Points, in no order, along strands that fork and pass close to each other.
In the rows, zero is written as 128.
Points whose rows are less than 134 apart are linked; no others are. Some points are linked to none.
z_620: [111 115 166 114  87 116 138 104 106 176 136 132 142  77 148  87  92  91
 130 116 124  94 154 127 189 157 150 154 143 123 173 110 107 142 154 112
 147]
z_148: [145 151 102 150 132 115 121 144  77  43 146 125  86 214  88 121  94 117
  66 187 166 150 150 143  77 100 110 154 106 129 100 105 172 124 100 144
 145]
z_777: [156 124 131 110 152 105 124 127 124 182 109  80 119 100 137 118  95 103
 141 125 117 131 134 112 109 150  98 145 137 163 122 152 135 172 122 109
 156]
z_683: [136  98 191 112 110 186 124 116 111 144 162 139 203 114 148 143 160 136
 140 113  96 128  88  87 159 127 128 107  86  79 149  97 109 145 133 178
  77]
z_166: [141 156 118  93  80  89 123 133 177 133 122 119 109 131 160 115 179 128
 117 128  91 133 162 133 107 157 156 135 184 116 181 122 109 166 117  86
 105]
z_606: [140 133 163 140 197 149  96 225 106 163  75 115  84 119 124 102 149 105
 150  83 126 109 139 142  95 144  83 157 136 181 123 230 154 104 145 128
 166]
z_505: [130 171 103 144 137 172 130 147 125  80 127 150 130 151 118 142 100 142
 101 165 142 132 118 123 121  80 154 182 136 140 110 114 151 123 129 132
 136]
z_137: [107 133 177 171  95 158 123 152 126 155 136 132 105  94 112 136 113  96
 149 100 142  46 122 115 143 145 168 163 136 107 155 171  63 132 169 102
 152]
z_562: [174 156 104 112  78  97 129  97 157  85 127 153 134 182 129 111 136 148
  89 150 126 163 180 123  46 100 107  53 154 104 147  77 148 157 115 166
 130]
z_180: [116 123 120 177 113 152 160  55  80 130 146  91 190  99 129 148 131 159
 159 155 132 107 112 115 152 112 128  95  68 135 124 100 123  84 118 157
 108]
z_862: [114 123 101 140  94 101 162  62 101 126 150 142 204  87 135 128 103 143
 121 161 144 138 175 135 155 112 137 123 104  88 152  75 119  94 130 160
 114]
z_658: [128 148  89 143  89 123 147  53 135  91 157 170 166 148 129 154 124 150
  80 179 143 140 160 169 122 125 145  44 140 116 109  69 142 107 122 166
  99]
z_607: [ 79 121 136 194 125 204 127 105 142 173  68 114  94 124 128 151 156 151
 181  96 144  75  99 132 100  93 125 134 118 154 107 165 132  88  84 122
 149]
z_635: [136 138 170 163 145 112 116 158 104 132 148 153 161 100  80 124 111  76
 115 118 121 168 164 124 102 126  90 158 149 152 141 134 116 138 138 132
 172]
z_802: [ 95 105  91 182 105 139 154  64 101 150 138  96 152 104  88 174 133 131
 128 103 158 146 160 152 148 124  76 123  88 161 133 141 126  94 111 153
 124]
z_202: [ 77 117 125 145 140 194 136  89 131 150 147 135 159 135 137 196 115 153
 164 102 152 106  55 104 150 110 135 126 110 108 120 143 102  96 112 139
  98]
z_430: [114 124 178 151 149  96  99 210 139 120 134 202  94 117  96 133 131  78
  97  81 123 117 143 159 146 164 121 153 176 134 103 147  71  87 167 134
 110]
z_935: [144 114  91  83 168 127 133 149  99  59 135  69 140 164 154  70 137 139
 131 183 136 149 107 136 113 147 132 119  83 185  85 123 162 129 116 130
 142]
z_834: [ 76 104 109 115  99 108 166  59 102 165 134 121 134  83 147 144 120 145
 154 110 146 118 162 128 181 150 128 136  92 108 176 108  91  99 113 142
  94]
z_873: [101 114 120  87 152 165 144 184 104 118 158 122  74 143 139 179 147 133
 111 116 157 158 115 156 141 138 127 166 121 105 181 167  68 170 155  95
 108]
z_866: [151 134 113  56 132  66 122 121 138 115 148  76 152 137 176  83 174 132
 163 132 101 181  93 118 134 161 152 111 136 142 147 111 151 140 119 105
  82]
z_336: [152 143  85  81 144  76 139 118 144  54 146  85 108 206 124  77 163 132
 110 163 118 165 138 136  75 143 132 112 144 169  94  98 153 135  81  94
 120]
z_850: [124 114  98 101 179 169 118 173 144 164 102 107  83 116 142 104 121 178
 158 120 103  63  84  88 138 148 161 129 102 161 143 207 176  99 136  88
 170]
z_439: [175 122 136  99 112 166 112 123 131 132 121 154 130 176 156 145 134 147
  92 129  95 179 152 110  79 121  95  76 140 117 152  99 126 197 112 166
 114]
z_124: [162 117 151 131 137  79  86 106  85 100 154 116 177 154 110 124 162  83
 136 157 119 148  90 142 148 156 154  51  90  90  46 146 204 116 152 192
  99]
z_736: [ 93 108  96 125  93  84 152  33 106 126 136 136 167  96 167 133 127 148
 150 138 135 134 144 144 189 145 142 112  93 106 158  88 122  72 119 153
  82]
z_966: [110 147 121 147 134 170 131 179 142  84 144 170  94 167 104 129 112 137
  70 111 152 140 133 152 132  77 139 192 179 125 123  89 133 123 131 112
 132]
z_428: [196 156 114  90  95  62 115 117 153  62 165 120 171 185 108  82 183 126
  97 183 102 160 141 117  77 146 120  47 125 103  98  80 165 144 113 142
 108]
z_981: [140 134 128 193 120 124 138  92 107 117 120 139 130 135  87 130 100  98
  79 139 134 133 161 148  71  90 107 122 149 133  60  96 155 123  99 161
 170]
z_868: [174 141 126 112 143 138 158 176 140 109 129 129 104 171 122  81 121 148
  71 149 125 164 172 138  81 100  92 145 153 147 130  69 138 179 110 113
 148]
z_856: [155 131 150 143 153 140 101 203 140 198  64 108  68 109 134 123 126  94
 155  92 132  73 138 134 128 131  91 146 153 157 116 212 134 132 146 123
 156]
z_519: [111 121 139 142  86 146 129 140 140 170 102 163  95  93 147 149 119 109
 112  93 141 115 148 148 127 127 119 154 150 121 131 134 102 170 118 143
 129]
z_662: [131 126 152  91 135  78  75 119 134 101 133 121 170 139 148 124 220 116
 157 106  93 191 100 111 162 137 158  78 112  88 105 136 181 121 122 160
  66]
z_523: [ 57 106 132 147 131 193 138  93 135 172 136 132 129 121 130 184 106 147
 179  78 168  57  39 104 160 138 154 131 115  85 150 167  96  81 121 103
 121]
z_926: [ 82 124 106 176 115 164 155  69  94 157 145  92 163 104 112 167 133 162
 162 102 156 105 123 131 172 108 108 147  73 146 158 128 108  65 122 131
 119]
z_948: [137 116 138  65 136 109 153 156 121 121 146  99 136  99 144  71 118 116
 124 143 117 151 163 155 180 163 161 160 132 144 194 104 102 153 162  61
 131]
z_776: [154 132 145 185  94 196 163  99 116 146 107 106 156 126 150 143 139 141
 118 141 124 113 131 111  95  97 113  96 128 162 111  90 119 168  94 152
 128]
z_114: [152 104 125 157 113  83 147  73  88 118 138 121 212 109 171 108 145 138
 152 160 120 129 112 151 174 157 143  45  79 107  99  72 162  87 135 204
  73]
z_374: [140 123 112  94 163 125 123  99 100  95 141  94 113 144 113 122 130 125
 111 149 107 196 128 117 107 138 127 115 114 174 131 137 150 161 110 103
 112]
z_104: [101  91 138 121 116 152 133 104 152 197 111 126  48  94 148 154 118 132
 192 103 162  55  60 123 183 161  92 111  83  90 156 161 100 125 133 113
 121]
z_190: [150 113 140  82 113  95 143 113 118 149 132 107 163  95 156  64  90 117
 135 126 119 137 120 116 178 153 169 143 144 136 177 100 136 161 154  93
 131]
z_286: [120 111 108  94 157 104  92 165 158 167  86 122  24 121 128 151 114 126
 154 101 141  87 113 132 169 153 118 125 121 131 157 226 133 124 159  88
 130]
z_903: [141 100 120 108  69 119 140  72 104 191 131 114 158  79 177 129 135 150
 169 112 126 147 133 130 153 130  83  94  98 116 198 100 139 165 124 144
 116]
z_894: [115 129 101  84 155  69 101  83 145 145 109 107 104  98 153 128 108 146
 178 123 104 136  96  99 146 156 125 114 117 140 128 158 167 117 129 109
 112]
z_582: [130 122 119 104 184 152 105 147 134  69 123 138 161 131 142 117 133 166
 144 166  83 130  76 100 158 135 181 145  85 125  79 115 158  85 140 149
 105]
z_335: [106 133 138 127 119 153 123 180 142 108 137 187 101 155 119 154 134 117
  55  75 158 152 142 164 112 103 123 177 198 106 142 125 116 141 135 131
 133]
z_991: [128 123 134 120 157 187 123 173 154 152 107  99 106 115 134  96 128 154
 144 111 100  61 121  90 111 137 186 144 128 177 129 176 126 115 141  76
 175]
z_451: [123 141 148 143 199 158 117 199 100 133  99 100  94 123  94 113 135 116
 137 113 122 128 144 123  88 123 107 173 118 185 128 198 145 124 139 117
 184]
z_869: [ 88 132 135 137 179 169 126 131 120 157 140 125 125 114  99 171  90 137
 144  99 140 101  92  91 131 128 151 163 129 117 139 186  89  95 154  89
 138]
z_493: [160 117 173 118 112 177 118 181 123 171 129  88  88 125 149 117 131 123
 150 131 106  92  92 131 149 155 153 162 125 140 160 155  89 194 153  84
 140]
z_740: [169 126 109 118 124 109 135  93 102 107 146  95 188 114 149  71  90 132
 123 175 118 152  93 131 156 131 168  91 125 157 119  97 178 140 145 131
 120]
z_831: [ 98 150 149 156 176 162 124 211 133 104 132 158 109 150  85 158 125 118
 100  90 146 111 131 130 113 105 146 193 163 134 112 164  96  75 152 102
 161]
z_312: [136 114 146 122  73 169 133 150 124 176 156 142 113 104 142 167 120 117
 131 111 154 106  89 126 148 152 133 149 120  69 202 153  80 190 168 132
 116]
z_165: [154 148  97 148 146 147 158 151 150  78 199 171 122 182  69  95  97 182
  81 162 150 149 153 158 120  57  93 119 154 112 139  49 174 139 150 113
 133]
z_602: [171 109 138  62 166  66  97 139 108 124 144  75 161 124 176  61 157 144
 185  95  91 180  61 108 160 169 131 107 105 130 129 114 156 137 148 129
  95]
z_864: [143 143 147 122 142 149 155 122 147  96 165 154 160 110 101  97  84 145
 105 172 109 114 138 120 157 105 168 150 139 108 125  66 121 107 133  90
 119]
z_400: [104 132  75 147  78 106 153  53 135 112 128 138 151 139 138 161 155 154
  97 144 133 154 178 159 118 131 120  76 115 135 120  93 134 116  97 171
 107]
z_77: [165 155  95 130 110  94 125 109 106  69 147 140 129 179 109 137 105 129
  88 190 144 161 140 134  79 105 120 115 128 119 101 109 161 142 119 156
 122]
z_141: [140 131 115 106 132  93 109  61 112 165 124 108 122  98 138 137  95 126
 190 126 130 155  82 109 144 127 104  88 107 136 143 145 184 144 118 122
 108]
z_212: [147 129 171 168 130 113 104 211 138 182  81 146 109  78 138 124 135  74
 150  94 123  61 158 144 138 138  91 144 160 152 100 177  91 119 162 136
 152]
z_806: [167 112 115  85 148  95 126 105 118 140 145  68 162 123 131  85  81 111
 132 152 114 146 111 100 101 167 125 133 130 162 103 124 125 146 133 110
 152]
z_313: [112 112 122 121  71 147 177 109 144 142 147 183 190 115 136 156 111 145
  92 105 162 112 176 128 123 112 111 122 133  65 195  88  51 129 144 149
 134]
z_932: [188 116 144 146 104 173 148 113 122 153 105 128 153 150 145 132 129 132
  93 145 109 144 145 110  72  98  88  89 142 131 123  90 134 204 100 163
 138]
z_317: [140 130 123 126  85  93 156 120 165 144 122 162 180 101 119 109 108 118
  94 138 144 137 201 139 121 108 106 120 154 133 137  67 119 157 113 129
 161]
z_269: [132 133 131 188 110 175 148  90 120 156  98  76 147 117 145 127 141 134
 162 138 119  86 123 116 107  98 127 106 119 180  81 114 127 131  88 128
 140]
z_997: [144 166 123 142 169 151 134 197 143 101 117 105 103 153 102  94 121 160
 128 155 126  92 151 101  68  93 146 179 132 158  84 118 129  88 116  91
 195]
z_508: [134 126 127 148 147 120  98  77  81 108 145 130 157 153 115 156 130 117
 142 174 125 137  52 112 151 146 129  46  78 116  68 153 173 106 128 190
  96]
z_951: [118 122 130  69 159 124 121 157 138 138  93 113  49 143 150 144 141 146
 151 138 130 153  97 106 146 157 116 155 106 140 151 177 126 158 130 105
  89]
z_632: [116 110  89  75 179 109 111 140 131 142 113 111  94 101 143 106 106 161
 142 121 104 114  91 100 157 164 161 139 103 158 128 172 163 108 138  97
 144]
z_712: [100 112 137 118  95 144 142 123 149 190 126 136 109  89 158 165 124 131
 165 125 149  80  85 113 156 144 120 141  99  97 154 148 100 153 140 130
 101]
z_11: [156 116 136  70  94 146 105 121 145 164 115 151 131 146 177 164 148 151
 126 122  91 160 146 126  99 143 108 100 130  85 195 124 100 207 120 145
 107]
z_848: [118 142 179 180 103 119 122 183 154 159 120 155 158  72 120 111 134  87
 150 108 128  64 160 125 140 146 117 160 146 160 112 144  77  85 158 129
 160]
z_245: [140 139 126 149  99 112 175  92 138 126 143 161 216  96  96  97  92 121
 105 159 150 125 191 134 134 102 114 116 123  99 164  65 110 125 120 138
 155]
z_17: [ 93 152  98 106 156  79 129 139 126  92 107  94  75 150 123 134 171 119
 127 134 134 178 174 148 100 150 125 154 142 161 151 172 128 125  98  92
 132]
z_528: [165 159  95 121  76  69 132  93 136  54 154 133 132 194 102 112 137 134
  81 197 128 162 151 136  51 115 123  61 130  91 132  89 168 142 113 138
 125]
z_302: [ 56 106 151 181  99 185 145 101 133 181 123 113  94 109 117 151 148 141
 185  78 164  48  83 123 146 137 141 150 104 110 160 172  68  84 120 101
 148]
z_277: [ 91 146 106 115 114 102 104 109 146 132 120 146 124 109 131 159 122 118
 132 106 134 166 137 128 154 132 151 150 150 125 157 163 143 139 137 111
 120]
z_499: [108 171 107 175 136 168 103 151 122 112 112 145 145 147 117 163  96 138
 131 141 158 105 119 108 112  85 138 193 143 131 100 156 132  94 121 141
 153]
z_158: [101 156 145 140 155  86 112 203 173 102 141 215  78 140  94 135 133 104
  86  91 127 128 172 166 136 134 123 163 187 109 102 119  89  80 154 121
 136]
z_589: [156 133 102 129 154 147 113 133 111 119 126  63 150 131 121  91 107 142
 155 157 111 100  98  86  76 111 162 123 106 183  94 170 170 112 127 114
 176]
z_648: [163 124 146  82 103 144 137 165 153 142 132 149 112 130 157 144 132 146
  99 149 118 140 147 120 129 145 120 150 131 103 173 103  95 192 136 125
 110]
z_608: [ 93 129  97 126 193 122 118 132  96  83 111 135  86 179  69 158  98 127
 102 138 133 156 134 118  89 109 125 163 114 140 100 184 145  92 110 130
 160]
z_90: [124 116 171 122  95 176 165 113 137 139 144 141 185 107 146 149 149 152
 142 142 115 101 111  85 146 118 132 127  96  88 134  80  73 135 124 148
 102]
z_902: [130 156 174 176 119 146 151 151 150 137 129 149 141 118 100 133 116 133
 119 141 130 104 161 115  95  76 130 159 157 131 102  92 104 118 123 107
 165]
z_792: [154 152 102 156 152 124 146 164 112  59 173 132 108 199  74 102  97 138
  72 177 171 154 170 161  88  71  84 147 139 134 125  70 177 128 125 131
 159]
z_603: [124 132 200 196  87 142 122 186 123 150 143 157 131  88 105 127 132  68
 138  95 141  48 157 128 154 154 141 159 138 118 142 144  37 112 171 127
 147]
z_253: [120 123 156 141 114  86  81 191 147 129 135 171  81 104 114 139 133  72
 124  81 137 108 151 151 171 174 135 148 159 134 145 190  85 120 182 115
 109]
z_955: [101 114 118 114  70 104 128  55 115 184 134 141 155  96 158 146 145 120
 151  82 133 153 188 132 138 140 102  99 132 104 228 132 114 139 127 137
 125]
z_357: [166 114 113  76 147 140 168 164 127 108 140 101 122 157 154  90 161 137
  99 156 122 183 165 150 122 138 104 135 135 156 161  74 104 191 120  94
 144]
z_61: [137 130 119  79  96  78 112 150 158 150 112 106  64 123 157 130 142 115
 132 121 124 118 144 137 150 173 154 147 150 124 162 161  94 171 143  75
 107]
z_901: [110 126 142  89 134 121 113 100 158 104 126 156 129 140 137 142 142 139
 121 139  94 160 108  92 145 136 155 105 125 118 106 115 131 145 102 136
  76]
z_957: [158 105 162  99 149  96 122 122 105  91 166 128 190 132 134 110 150 144
 139 142  98 206 121 114 142 147 153  83  95  83 164  96 154 119 142 166
  61]
z_537: [121 117 160 119 156 161 122 118 131 153 131 120 129  92 148 126 113 165
 187 117 108  90  60  77 157 125 155 129  85 118 147 156 140 100 140 112
 115]
z_395: [111 130 133 137  64 151 132 163 158 129 131 188  94 128 131 160 132 108
  75  99 156 116 144 152 120 126 134 163 170  91 156 115 101 164 136 151
 136]
z_680: [122 144 111  72 119 107 139 171 164  77 143 163 103 140 139 130 140 163
 105 156 129 152 119 137 146 133 162 165 122  78 137  90 109 134 133 117
  89]
z_692: [149 122 141 150 117 101 116 116 116 178 119 118 143  90 112 127 106  73
 126 111 112 165 168 129 111 135  88 132 152 151 129 142 134 170 125 134
 162]
z_559: [107 109 188 171 142 166 127 170 116 180  86 172  68 106 109 151 149  87
 104  56 129  99 108 171 126 121 117 156 180  96 108 174  84 130 137 145
 126]
z_186: [ 88 108 127 172 135 165 176  75 130 146 121 139 131 119 127 178 116 141
 112 106 129 102 140 117 137 116 125 127 128 136  86 106  87 102  92 133
 107]
z_805: [112 127 114  71 162 118 126 163 163  67 123 155 114 142 148 120 133 160
 126 167 104 121  92 121 168 147 175 171 109 103 101 110 129 106 129 119
  95]
z_366: [122 109 143 160  62 182 185 116 140 152 137 134 176 106 137 148 150 162
 116 121 144  88 148 116 132 111 123 137 106 100 173  67  52 136 119 140
 129]
z_291: [139 150  99  47 134  84 127 137 156  79 144  74 139 181 171  72 213 135
 137 150 104 170 118 133 109 163 151 118 138 157 119 104 142 134  91 104
  91]
z_780: [106 115 133 162 139 134 152 103 132 156  73 137  93 105 130 143 108 123
 103 109 117 101 152 139 116 110 130 128 153 155  59 119 129 124  85 138
 142]
z_215: [137 136 171 145 133 193 112 180 139 165  97  95  74 114 132 120 150 138
 147 108 112  61 109 109 105 124 162 159 137 147 139 169  89 144 138  79
 168]
z_560: [174 130 124 147 136 117 143 127 123 115 117 104 123 155 104  85  84  95
  76 148 133 128 140 134  66  98 116 118 168 164  55  90 165 144 103 128
 162]
z_886: [170 122 151 106  98 165 137 173 148 172 115 120 125 129 161 119 132 132
 123 156 108  97 108 119 140 139 131 160 135 129 147 107  95 204 137 111
 138]
z_319: [123 138 134 169 133 158 115  99 130 163 108  86 138 101 124 118 104 138
 174 117 108  87  99  88 103 108 149 123 126 179 103 158 162 121 115 107
 173]
z_742: [123 110 118  94  85 129 153 118 170 129 149 194 138 135 138 169 111 156
  85  81 142 141 185 126  76 106  92  91 155  66 172  76  63 140 143 148
 142]
z_199: [139 114 153 171 131 116 162  85  77 129 144  95 218  98 160  91 125 151
 176 146 120 110  94 112 176 129 155  81  80 120 109  83 150  68 137 181
  96]
z_578: [ 88 156 109 189 106 159 116 109 120 132 126 134 176  92 128 157 114 127
 161 143 153 100 117 124 128  84 138 171 121 144 120 155 139 101 125 141
 159]
z_937: [151 142 145 129 150  97 132 154 137 129 119 133  88 131 106 117 126 112
  81 113 120 175 185 145  87 110  98 150 176 132 113 105 136 163 110 119
 150]
z_379: [ 66 107 123 188 112 187 132 111 139 181  95 112  92  82 116 150 151 138
 194  69 159  70 105 143 147 115  98 141  99 167 144 163 124  74 109  98
 160]
z_318: [107 141 128 156 164 184 111  94 126 117 122 140 151 166 121 186 121 152
 143 147 127 117  54  98 135 105 140 109 113 117  77 148 132 108 109 159
  93]
z_741: [ 90 141  73 158 125 120  95  85 121 127 105 145 141 122 117 182  95  93
 137 122 169 155 124 154 137 103  96 143 133 129 109 164 165 107 115 162
 135]
z_135: [103 132  66 117 185 101  94  87 108  80 101 136  92 184  96 154  93 129
 116 162 116 151 109 126 106 133 139 138 116 127  96 177 178  93 113 130
 134]
z_657: [114 150 136 154 160  99 114 183 156 111 106 193  82 142 104 126 111 120
  90 106 131 134 176 151 117 106 113 177 190 120  70 113 131  88 127 146
 152]
z_146: [177 136 146 136 126  99 115 112 101  83 172 131 193 151 113 103 137  98
 109 202 115 121 102 144 142 154 151  49  93 112  35  94 169 115 146 181
 109]
z_715: [140 122 179 180 128 172 103 209 117 162 117 129  69 111 107 136 146  89
 145  90 115  64 119 134 135 144 143 153 141 135 144 203  73 142 179  92
 163]
z_532: [126 139 108 130 136 143 154 161 167  86 191 181 122 187  88 140 109 163
  57 104 154 178 155 158  88  64 103 116 195  94 156  71 148 119 149 121
 136]
z_520: [125 149  99 162 181 144 117 147  71  53 134 118  96 214  77 144  88 129
  86 158 150 129 125 126  72  98 118 171 111 136  89 150 155  92 108 133
 166]
z_258: [ 95 123 121  68 175 134 139 158 134 118 136 129  89 152 137 181 136 151
 129 130 147 154  87 113 149 138 129 166 111  97 162 174  86 139 141 110
  85]
z_857: [111 132 132 115 126  83  87 157 146 167 114 138  66  84 127 129 110  89
 163  82 135  91 131 136 186 169 119 137 145 148 150 206 124 129 172  97
 137]
z_798: [104 138  81 141 135  83  93  72 110 106 121 131 127 141 102 162  84 102
 135 168 134 146 112 119 115 126 132 136 110 119 103 160 166 106 112 142
 138]
z_424: [126 113 167 154  99 139 114 174 126 193  86 156  67 107 141 146 149  85
 117  71 128 114 139 189 135 138 100 159 172 108 137 165 103 174 136 147
 127]
z_723: [155 129  95 121 155 141 125 153  82  64 122  70 139 167 107  87  98 129
 116 190 137 113 108 122  89 118 146 148  91 183  80 146 176 123 115 123
 170]
z_634: [122 103  88  68 186  82  97 139  94  71 126  70 126 173 156  76 158 135
 164 149 111 166  70 121 134 158 121 102  74 160  89 155 184 111 128 143
 112]
z_21: [159  88 117  69 196  76  82 140 103  96 140  66 155 139 140  68 163 121
 180 101  95 175  58 114 164 158 136  89  83 147  78 144 188  95 137 147
 107]
z_737: [126 114 122 114 113 129 125  71 119 198 137 111 103  74 157 148 126 133
 194 108 149 129  98 124 168 120  63  96  94 130 165 116 156 145 120 119
 127]
z_515: [125 122 130  97 108 146 110 167 114 142 155 125  62 124 136 160 130 113
 136 114 160 124  97 156 168 161 128 166 125 102 203 189 100 182 174 102
 110]
z_931: [144 138 120  80  75  79 139  91 179 140 125 129 159 130 174  89 152 121
 122 138  99 142 149 122 120 158 153  97 152 107 149  79 127 161 103 111
  96]
z_847: [112 136 143 177 166 123 139 128 117 130  86 154  95 131 101 133 107 117
  86 107 119 119 148 138  93  87 124 157 169 128  59 127 146 100 100 152
 166]
z_67: [124 145 166 167 163 163 107 165 106 139 137 122 146 102  85 142 120  97
 150  98 128 153 132 110 104 119 115 168 137 173 145 177 124 121 151 110
 164]
z_618: [147 126  96 142  74 118 157 100 146 118 112 162 148 140 130 122 118 141
  81 130 144 146 197 143  73  89  74  78 141 118 141  74 126 162 120 171
 158]
z_973: [137 138 111 111 108 137 141 140 167 109 161 191 140 150 103 143 102 151
  72 109 136 167 177 134  84  83 114 115 178  83 179  82 111 150 151 127
 144]
z_542: [ 75 109 151 129  91 123 158  95  98 176 127 125 126  71 137 124 114 108
 149  95 150  61 163 119 194 159 128 160 109 128 168 128  79 104 144 131
 136]
z_441: [126  95 149  91 190  78  79 144 126 104 123 103 142 143 131 106 187 127
 181  89 102 180  74 115 194 140 150  90  86 109  94 155 205 106 136 148
  85]
z_41: [120 138 113 116 164  87 102 159 134 103  82 121  82 133 105 108 132 100
  98 108 128 161 173 151 101 138 113 164 164 174 104 156 151 122 116 116
 150]
z_250: [171 134 129 141 132 134 151 100 150 102 134 134 137 147 105  93  98 118
  71 165 116 141 152 137 106 117 125  88 167 162  71  60 151 166 104 112
 130]
z_849: [102 148 108 122  66  81 126  36 140 146 125 119 156  94 159 143 167 133
 158 110 112 152 159 123 127 136 143  95 139 111 199 128 136 122 101 125
 100]
z_985: [ 90 120  76 152  69 104 141  56 113 142 115 120 138 110 119 165 148 128
 116  98 152 171 178 163 131 131  88 103 122 146 135 137 136 115  92 160
 121]
z_800: [140 107 134  86 158 128 172 181 128 127 143  95 101 120 159  88 149 115
 110 144 126 143 180 174 145 165 117 149 136 166 168  98  63 179 138  66
 152]
z_344: [172 145 105 114 131 102 146 120 154  68 147 122 112 190 105  81 132 128
  74 168 118 170 149 157  95 123 132  82 169 155  92  62 165 151  99 102
 109]
z_184: [ 80 121 170 196 131 194 122 142 125 182  62 147  89 101 114 147 160 113
 153  60 147  83 103 162 109  93 113 154 159 128 112 185 115 109 114 134
 146]
z_26: [ 65 125 132 193  79 182 149 100 120 143 135 122 176  91 127 151 138 138
 157 103 153  87 133 130 153 107 149 168 110 138 147 129  83  87 130 119
 150]
z_832: [127 122 108  77 155  91 111 179 140 151  91  92  30 137 149 138 145 126
 156 121 129 111 138 141 153 172 119 135 127 145 149 208 102 152 144  66
 109]
z_586: [159 154 146 144 170 140 124 127 127  65 169 152 188 153 109 129 137 131
 116 187 101 133 102 122 152 123 155  91 101  82  60  78 156  93 138 164
  97]
z_385: [139 138 145 154 180 164  96 132 134  71 137 140 186 142 129 130 138 159
 161 183  91 107  70 104 142 108 194 122  88  98  61 105 138  58 141 152
 112]
z_408: [130 126 117 126 143 120 101  71  98 134 138 121 132 118 129 155 103 134
 179 154 135 153  57 101 146 116 106  82  86 117 107 150 187 112 121 157
  95]
z_156: [160 114 133 113  99  53 115  89 126 120 137 109 224 121 159  91 162 110
 156 133 103 159 122 133 145 152 147  39 118  94 111  78 171 114 122 180
  74]
z_249: [181 143 120  82 102  65 135  99 168  98 148 130 194 157 130  66 144 134
 112 170 109 160 145 125 106 143 136  60 148 106 112  63 137 156 108 129
  99]

A fork is a point with three links, a tip a point with one. Leave the first point through the second and follow the links. Name the first fork or tip that comes.
z_834 / z_542 | z_17
z_683 / z_90 | z_148
z_17 / z_41 | z_528
z_451 / z_606 | z_215
z_680 / z_805 | z_141
z_212 / z_856 | z_806
z_379 / z_607 | z_926
z_886 / z_648 | z_21
z_335 / z_395 | z_318

A fork is a point with three links. Follow the links from the first point to the second and name the forks in between, in order.
z_408 / z_212 | z_141 z_215
z_635 / z_493 | z_215
z_366 / z_190 | z_148 z_528
z_286 / z_135 | z_832 z_528 z_148
z_269 / z_586 | z_215 z_141
z_560 / z_776 | z_21
z_602 / z_737 | z_21 z_215 z_141

Follow the links from the first point to the second, and from the first to the third. Name the last point that the two ways share.
z_408 / z_269 / z_603 | z_215
z_258 / z_186 / z_937 | z_832
z_148 / z_190 / z_857 | z_528
z_146 / z_319 / z_856 | z_215
z_862 / z_973 / z_712 | z_528

Name the points in between on the shortest way along the links from the first point to the second, in order.
z_90 / z_286 | z_366 z_313 z_742 z_973 z_532 z_165 z_792 z_148 z_77 z_528 z_428 z_249 z_931 z_166 z_61 z_832
z_602 / z_141 | z_21 z_634 z_935 z_723 z_589 z_319 z_269 z_776 z_932 z_439 z_11 z_648 z_886 z_493 z_215 z_991 z_850 z_632 z_894
z_712 / z_249 | z_312 z_515 z_873 z_258 z_951 z_832 z_61 z_166 z_931
z_586 / z_715 | z_146 z_124 z_508 z_408 z_141 z_894 z_632 z_850 z_991 z_215
z_395 / z_156 | z_335 z_966 z_505 z_499 z_578 z_26 z_926 z_180 z_199 z_114
z_662 / z_104 | z_441 z_21 z_602 z_866 z_291 z_336 z_344 z_250 z_560 z_981 z_847 z_657 z_158 z_430 z_253 z_857 z_286 z_832 z_951 z_258 z_873 z_515 z_312 z_712
